A landscape with many valleys, sampled at points; each row gives a point and its height.
A ball rolls from a point to the lowest of its 6 nearest points, and stops where none of them is lower. Distance is the straight distance between rows; heights are no part of it.
<445> height 473: [152 108  96 120 139 143 120 152 129  88 130 104 148]
<203> height 422: [124 212 171 179  93  33 126 103  89 169 190 172 166]
<512> height 679: [157 104 109 121 136 160 137 129 155 112 107 119 125]
<431> height 601: [114 124 137 132 128 133  99 113 124 126  94 152 135]
<600> height 458: [144 110 126 141 133 129  55 138 110  90 130 137 167]
<691> height 82: [126 124 114 113 138 169 177 117 151 165 103 134 100]
<638> height 117: [ 75 168 141 120 109  69 205 136  94 161 164 112 110]
<673> height 175: [ 90 154 131  97 120 154 207 102 146 212  99 133  87]
<484> height 65: [ 79 142 109  95 125  87 213 164 109 141 160  94 118]
<15> height 500: [105 139 157 138 119 132  89 101 121 140  95 158 133]
<479> height 518: [125 116 106 110 134 134 144 140 133 120 113 119 126]
<381> height 778: [165 114 145 143 132 172  51  75 167 114  98 148 138]
<22> height 183: [ 93 175 166 140 106  51 163 140  89 146 168 133 130]
<451> height 448: [103 149 165 146 121 120  70 101 117 144 102 177 130]
<5> height 345: [114 134 154 155 127 117  52 124 101 122 128 161 155]
<545> height 274: [121 126 116 131 119 106 111 150 103 102 139 121 157]
<516> height 102: [ 83 142 126 104 120 110 183 135 116 146 123 118 114]
<372> height 154: [ 84 175 177 141 110  86 141 115 104 172 135 156 118]
<336> height 823: [147 117 114 127 136 142  91 124 137 100 115 124 146]
<252> height 293: [ 64 158 155 111 113 114 161  97 118 180 100 153  95]
<285> height 366: [168 101 102 127 140 188 183 129 178 160 118 104  73]
<446> height 469: [103 137 134 113 129 130 130 117 125 144 101 143 118]
<119> height 150: [123 124 129 140 127 123  69 127  98 105 124 148 158]
<454> height 549: [132 133 154 149 123 137  41  95 132 123  93 166 142]
<113> height 91: [114 122  96  92 133 129 209 148 131 149 130 100 114]
<694> height 831: [193  88 109 127 147 165  98 123 164  89 124 105 135]
<30> height 760: [172  94  99 123 149 151 114 140 150  89 125  96 134]
<139> height 451: [171 101 119 145 144 193 150 102 191 146 127 112  79]
<592> height 522: [108 141 157 135 121 146 118  98 137 159  89 155 101]
<20> height 637: [197  94 127 136 144 176  92  95 189 108 124 116 120]
<104> height 452: [137 124 129 150 132 129  43 115 116 104 124 148 161]
<295> height 130: [ 99 134 118  91 123 148 200 124 149 177 117 129  97]
<548> height 145: [ 90 162 138 120 119  59 178 154  92 140 170 119 130]
<496> height 180: [117 140 142 141 122  92  91 145  90 119 147 141 154]
<249> height 199: [107 143 133 103 134 158 183 104 146 189  95 141  88]
<418> height 219: [109 151 141 136 129  76 142 169  79 119 169 125 145]
<669> height 746: [181  96 135 145 131 174  62  85 179  98 115 140 131]
<71> height 420: [133 117 113 131 137 125  75 151 106  87 129 125 167]
<32> height 403: [165  96  76 113 155 131 118 174 120  62 150  91 169]
<681> height 508: [199  76 121 144 145 192 123 109 193  98 139  98  95]
<281> height 170: [ 98 185 183 159 105  65 119 125  88 159 166 158 136]
<611> height 410: [ 90 160 165 141 113 113 105 120 105 150 113 161 120]
<664> height 496: [154 106  91 107 140 142 151 161 131  99 126 102 136]
<314> height 656: [186  86  73 120 153 157 159 171 156  82 139  76 133]
<498> height 318: [140 105 102 131 134 120 114 163 103  81 147 108 161]
<276> height 498: [194  64 114 156 149 192 144 128 204 112 162  65  72]
<97> height 385: [142 118 120 112 129 160 146 114 151 140 108 134 107]
<603> height 44: [ 97 129 108  89 129 108 189 162 111 123 139  99 127]
<608> height 332: [105 137 147 124 124 105 118 139 100 125 126 140 129]
<367> height 357: [146 115  99 111 141 164 176 141 156 139 115 116 106]
<296> height 79: [ 79 149 115  91 115 107 214 137 118 169 129 115  95]
<10> height 62: [110 124 105 102 127  90 171 174 109 117 148  97 136]
<216> height 587: [135 118 125 164 124 115  33 142  83  86 158 134 184]
<62> height 354: [ 81 174 198 149 102  88 112  99 101 171 120 184 117]
<163> height 788: [150 117 129 129 135 152  96 102 151 121  86 139 127]
<541> height 375: [115 176 161 179 101  67 103 136  84 140 181 156 169]
<255> height 163: [169 100 124 148 133 163  43  93 145  85 114 139 159]
<641> height 674: [148 124 148 134 125 158  85  83 152 131  88 154 125]
<118> height 85: [188  81  82 124 142 176 161 146 168  99 140  89 109]
<558> height 77: [120 109  85  90 129 101 191 180 115 110 154  83 134]
<462> height 249: [ 81 158 149 123 116  82 158 134  98 150 143 132 120]

Call two points neighbours if one is among the 6 nearest of the other. Go from one point of each pair to the other, from neighbour to neighbour, staying as low as possible. Name the highest point that can't be avoided.
<255>, <118> | <104>
<691>, <372> | <22>
<603>, <119> | <418>
<603>, <691> | <295>

Two balls start at each pair of points below. Name the first point that both come to, or write none.
<252>, <22> | <603>
<592>, <641> | <611>
<20>, <30> | none
<673>, <479> | none
<15>, <336> | none
<462>, <295> | <603>
<446>, <454> | <119>
<512>, <163> | <691>
